Each row is a point on a landscape with many valleys, with its height.
A ball rolls from a point to whichever of its 2 nearest points has the largest drop for the distance, and stops where none of them is lower. Distance is the straight distance between rows; heights are no part of it.
<315>: [  7  49  28 -35  -1 -11 -13  17   6  38 -13 -22  12 -24  27  13   0 -24
 -23 -31]  (h 407)
<144>: [ -1  42  42  -5 -37  37 -14  31  14 -10 -41  17  19  12 -23 -16  -6 -25
 -13  11]  (h 825)
<507>: [  0  -6 -49   1  -1 -39   1   6  52  -2 -23 -24  -2  21  24  -1 -14 -20
 -27 -28]  (h 708)
<318>: [ 19  15 -56  -3  25 -12 -14  16  24  -3   4  -3   4   2   5  35  10  -7
 -11  -3]  (h 507)
<524>: [ 24 -29  62  -5 -29  27  55  11 -25  23 -28   9 -14   7  -6  18 -16  35
  43  33]  (h 534)
<54>: [-25 -29 -18  27  20 -30  49 -40   0   3  20   4   8   4   9  12  -8  36
  32 -16]  (h 185)
<449>: [ 22  36  41  36 -21  49  27  37 -37 -19  11   8  11 -37 -34 -69 -13   0
 -26  33]  (h 852)
<239>: [-16  12 -17  37  -5 -32  14 -51  23 -27  -3  17  -8  33  11 -56  14   7
 -33 -17]  (h 160)
<83>: [-11 -19 -47  35  31 -40  25 -19  34  28  19  19  -8   0   8  10  -9  16
 -21  -7]  (h 794)
<593>: [ 18  -4  10 -18 -13  53 -33  15 -15  -5  11   5  15 -16 -11  12  24   5
  20  23]  (h 716)
<355>: [-10  38  22  -4 -12   2 -29  22  40 -21 -29   9   5  17  -4   6 -15 -44
 -28 -10]  (h 786)
<220>: [-17 -15 -33  23   7 -22   9 -19  25  29   6  48   9  26 -23   8  13  14
 -16   3]  (h 802)
<746>: [-17 -39  -9   0   8 -27  -4   1  33 -43  -1 -11 -25  17   2   2 -39 -29
  21  -9]  (h 603)
<802>: [-44  -1   3 -44 -17  14 -37 -27 -12  81  10   4   6 -24 -11 -38  38  24
  41  -4]  (h 768)
<711>: [  8  47 -11   0   9 -23   7  24  34  31 -29 -41  12  -8  41  16  -5 -15
 -29 -46]  (h 618)
<865>: [ 17  37 -28  11  13  -2 -24  -8 -21 -37  22   3  11 -12   9 -50  16 -14
 -43  -1]  (h 876)
<464>: [  9  13  17 -21 -59  18  14  -5 -19  -5 -52  -2  14  14  -4 -64  -6 -16
 -18  -7]  (h 680)
<639>: [  5   9  15  46  18  17 -23 -12 -24 -55  54 -10 -10 -17  -2  18  34  24
  -7  23]  (h 665)
<463>: [ 12 -14 -35  12  25  20  -8  11 -10 -13  35  19   3  -8 -39  59  22  23
 -14  45]  (h 772)
<161>: [-31  -1   4 -24 -36  35 -38 -15 -25  50   5  29  23 -25 -26 -65  38  -3
  21   2]  (h 821)
<360>: [-10 -52  18 -10 -32  -2  21 -42 -20  26   4  33  16  12  17 -43  -4  18
  14 -15]  (h 555)
<489>: [-13  44  31  -9   5 -15 -11  16  -5 -41 -17 -40   2   8   0  -6 -26 -52
  11 -34]  (h 730)
<797>: [ -7  32  20  23  -6  -2   3 -19   5   2   7  46  16   5   5 -17  19   8
 -29  -3]  (h 309)
<610>: [ 17  -5 -43 -75 -13 -16 -17  -8  10  49 -46 -30 -19   9   6   6  11  17
  13  -6]  (h 829)
<997>: [-32  25  50  12   8  17 -27  18  -2 -62   2 -20  -8  -7 -18 -20 -30 -54
  16  -7]  (h 683)
<472>: [ 15 -27  -8  -5  -2  31 -24  15   0  19  27  39  11  -7 -13  32  23  15
 -16  31]  (h 744)
<938>: [ -6   8  73  -2  10 -30   2  15   3  -1  -1 -17 -21  14  17  13 -33 -42
  -3 -31]  (h 901)
<433>: [  2  31  56  29  11  10  -9   9  -7  -7  22  30  -2 -10   1  14   4   5
 -26   7]  (h 384)
<642>: [-17  51  12 -16 -33   3 -11  10  27 -18 -43   5  21  11 -23 -40 -18 -34
 -65 -18]  (h 735)
<951>: [-40 -44 -16 -14 -40   2 -38 -13 -21  44   8  25  12   0 -19 -57  34 -11
  43 -11]  (h 851)
<296>: [  1  21  21  36  39   0 -12   5 -24 -30  55 -37   0 -30   0  59  25  25
   6   6]  (h 611)
<319>: [-28 -18 -19 -12   4   0 -14  -2  25  34  21  15  15 -18  -6  19   1  -1
  22 -16]  (h 363)
<502>: [-16  -2 -25   1  21 -11  -4   2  26  16  17 -25   7 -26  28  15 -15  -7
  28 -37]  (h 111)
<4>: [-13  15  33  -6   3 -33 -13  11  20   0   6 -32  -9 -12  33 -17 -41 -51
 -35 -45]  (h 854)
<133>: [-11  60 -31  10 -18  15  -6 -16 -10 -28 -29  14  39  15 -31 -51  27 -10
 -20  -4]  (h 830)
<758>: [ 21   8  -9  17  30 -49  15   5   7 -20  -3 -38 -13  10  33  17 -19 -12
  -7 -29]  (h 484)
<286>: [ -6 -49  47  38 -28  50  29  -6 -21 -22  20  -4   6  -4 -11  -7   5  40
  54  28]  (h 530)
<259>: [  0  40  12  40  -7 -18   9 -37   6 -16  -9  42  -9  15   0 -56  19  14
 -71   2]  (h 231)
<367>: [ 18 -43  27  21   9  15 -27  17   7 -34  40  18 -33  -3  -1  10 -11  -4
 -12  37]  (h 938)
<155>: [ -4  -1 -15  31  42 -27  14   2  30   3   1 -56 -11 -13  41  13 -44  -6
  24 -45]  (h 354)
<471>: [ 33   6 -31  17 -11  17 -18 -11 -39 -48  13   9  17  11   2 -55  36   5
  -9  19]  (h 858)
<5>: [  8  30 -40  -3 -25  -3   0 -13  -2 -41 -40 -11  26  44  -1 -30  21  -6
   0 -15]  (h 807)
<982>: [ 30 -25 -19 -59  -8 -25   4  20   2   1 -41 -25 -21  17  11  42 -29 -25
  -4   1]  (h 709)
<647>: [-15  22  72  36  32  11  -8  20  -8  -4  42   6  -7 -14 -14  57   7  12
  -3   7]  (h 450)
<377>: [ -8 -53  46  17 -41  26  32 -14 -22   5   7  31   5   9   5 -41  -6  27
  37  14]  (h 541)
<809>: [-30 -27  -9 -56  -2  -9 -14 -35   9  90   0 -12 -16 -16  10 -20  13  29
  42  -3]  (h 676)
<373>: [-13  20 -34 -62 -11 -20 -18 -17  28  83 -41 -36  -1   3  14 -34  20  15
  12 -18]  (h 926)
<614>: [-23 -17 -17  32   1 -22  18 -43   9 -14  11  23   8  17  11 -27   6  16
  10 -13]  (h 71)
<835>: [ 13  -4  15  13  -3  35 -29   0 -26 -34  44   0  16 -25   5 -11  23   7
  -2  19]  (h 691)
<341>: [ 24 -12 -44 -16  19 -14   3  12  -5 -36 -13 -20  -8  14  -8  41  -7  -3
  13  14]  (h 379)
<916>: [ -6 -19 -53   8  -7  -2  -1  -8 -19  13   0  19  25  24 -39   8  41  26
  32  10]  (h 823)
<465>: [-34  46 -23  36  17  21 -21 -22  -9 -10  49  28  36 -19 -16 -28  53  18
 -10  -1]  (h 884)
<413>: [  0  42  39   3 -35  60   7  26 -12 -10 -18  22  20 -22 -37 -54  -7 -14
 -10  21]  (h 841)
<589>: [  8 -18 -28   4  -3  11  -1  12  14  10  -7  55   6  28 -35  28   9   3
 -20  40]  (h 769)
<468>: [ 24   0 -82  -5  22 -26  21   9  27  21 -22 -30   6  14  14  24  -5  -1
 -14 -12]  (h 622)
<962>: [ 49 -12 -11 -41  -1  -3  10   0 -38  15 -20  -5  -7  -2  11  35  14  23
   2  13]  (h 505)
<356>: [ 15 -33  42 -41  -8  21  30  13 -36  20 -37 -14 -35   3 -15  43 -17  34
  44  44]  (h 553)
<379>: [  8  52  -2  -4 -13 -16  -1   7  -4 -53 -43 -30  11  22   4 -24  -4 -35
 -19 -20]  (h 777)
<751>: [ 14 -13 -32 -52  22   2  21  -2 -31  38   4 -10 -13 -23  -1  56  10  29
  12  24]  (h 568)
<694>: [-29 -28 -14 -10  33  -5  41  -1   2  61  32   1  -3 -46   5  55 -28   9
  11   8]  (h 688)
<625>: [  9  14  20   8  32   2  -3  20 -14   6  39  -3   1 -30  -8  79  10  22
  -3  14]  (h 531)
<150>: [  2  15 -27  42  24 -41  13 -25  35  13  15  -7 -15  -4  46 -27   0   8
 -45 -36]  (h 837)
<927>: [ 29 -25 -46  11 -21   4  -3 -13 -31 -16  -6  21  16  37 -11 -34  45  17
  14   8]  (h 845)
<209>: [-39 -35 -33  15  25 -16 -16   3  54 -19  28  -9 -21 -14   1   6 -35 -25
  29 -12]  (h 533)
<430>: [-17 -14  15 -13  -1  16   3 -15 -14  30  28  13  14 -22  -2  34  13  33
  27   2]  (h 477)
<608>: [ 22 -15 -18  23  25 -20  -4   9   6 -55  -5   5 -39  24  -3  18 -13  -1
 -16  22]  (h 451)
<203>: [-19  -7 -11  -6  -1 -27 -28   4  61   0   4  -9  -5  -1  24 -17 -27 -47
 -33 -28]  (h 785)
<23>: [-28 -34 -36  10  30 -27  47 -12  33  48  11   5  -4 -12  12  33 -45  -2
  -1  -6]  (h 745)
<440>: [ 24  36 -34  27  26 -30 -13 -13  12 -17  20 -16 -11 -14  44 -41  12 -12
 -53 -19]  (h 878)
<108>: [ -1 -13  86   7 -13  11  13  19 -11  -9  -1  -4 -18  10  12  -5 -39 -20
  15 -11]  (h 920)
<963>: [-15 -12  21 -36 -14   6 -13  -9 -10   2  -4 -16  -5 -14  10   3 -11  -3
  41 -13]  (h 556)
<18>: [-20  72 -15  26   6  14 -10 -19 -17  -8   7  30  35 -17 -35 -50  25   5
 -34  -1]  (h 853)
<734>: [ 20 -20  20  36  -4   1   4  11  26 -53 -20  23 -44  44 -13  -9 -18  -5
 -14  35]  (h 482)
<8>: [ 32 -27  54  21  -8   4   0  26  -7 -27   4  10 -29  13  21  -5 -25 -19
  -7  14]  (h 928)
<27>: [ 14 -16  39  40 -26  55   8  18  -7 -32  15  14   4  -1  -9 -28   9  17
  24  37]  (h 517)
<701>: [ 39 -20  32 -48   3  -2 -14  44 -17  -2 -22 -31 -37   6   4  49 -25 -25
  13   6]  (h 654)
<230>: [ -3 -26 -67   6  12  13  -1   3 -22  11  13  25  15  10 -55  37  39  16
   5  48]  (h 797)
<395>: [  1  36 -32  20  15 -24   0   0  51  49  -2  -3  13  -1  35   2   5   0
 -49 -34]  (h 759)
<64>: [ -9  -3 -14 -25  29   5  35   6 -18  46  16  11   3 -28 -15  82 -10  13
  -4  28]  (h 631)
<990>: [ 41 -17 -41 -27  -9   0  -2  13 -12  -7 -32  13   3  30  -9  22  16  -2
  -6  16]  (h 452)
<957>: [ 31  -9  10  35 -14  28   0  16  -3 -58  -8  11 -13  22  -4 -33   4   0
   0  27]  (h 501)
<633>: [-22  21  16 -22 -24   9   1 -19  -2   5 -16   7  22  -1  -1 -29   0 -11
  20 -24]  (h 614)
<512>: [ 14 -24 -64 -71   1 -14   9   4  -5  19 -48 -33 -28  13 -11  31  -9  -7
  15  16]  (h 760)
<298>: [ 21 -25  36   6 -13  22  31  -7 -32   8   6  19  13  -8  -4  23  11  43
  24  18]  (h 518)
<787>: [-21 -34  12 -36 -20  -8  15 -46 -17  47   0   6   2  -8  14 -24  10  33
  47 -19]  (h 589)
<300>: [-28 -17  35   2  -7   8 -27  17  23 -46   9   0 -13  -3  -2   1 -37 -38
  30  -6]  (h 648)
<434>: [ 17  -8  18  18  42 -34  21  -3 -18 -10  31 -21 -13 -11  28  35  -6  11
   3 -14]  (h 570)
<306>: [ 14  14  34  31  46 -13 -11   0 -43 -38  53 -47 -15 -19  27  14  14   2
  -1 -15]  (h 632)
<9>: [-47 -21 -44   8  30   5   1  13  52  26  21 -22  -2 -30  -7  34 -35 -12
  39 -13]  (h 390)
<657>: [ 18  -9  30 -50  16  -2  10  22 -38  10 -19 -43 -32  -6  -3  67 -14  18
  35  16]  (h 597)
<71>: [ -1  32  51 -20 -49  10  20  14  -4 -11 -65 -17  17  20 -16 -47 -34 -27
 -55 -12]  (h 700)
<677>: [  8  -2   3 -32 -44  16  -5  -7  -4  22 -48  18  16  26 -11 -22  13   2
   3   0]  (h 655)

For each start below, name the point where the ball stops.
<593>: <614>
<373>: <341>
<951>: <341>
<161>: <341>
<133>: <502>
<512>: <502>

Call two points neighbours if one is among the 2 nearest of the other. Go from one point of each pair to the other, from neighbour to neighbour, staying as low as possible. Name the highest point that can't be avoided.
<341>, <502>: <83>
<315>, <502>: <4>
<502>, <614>: <306>
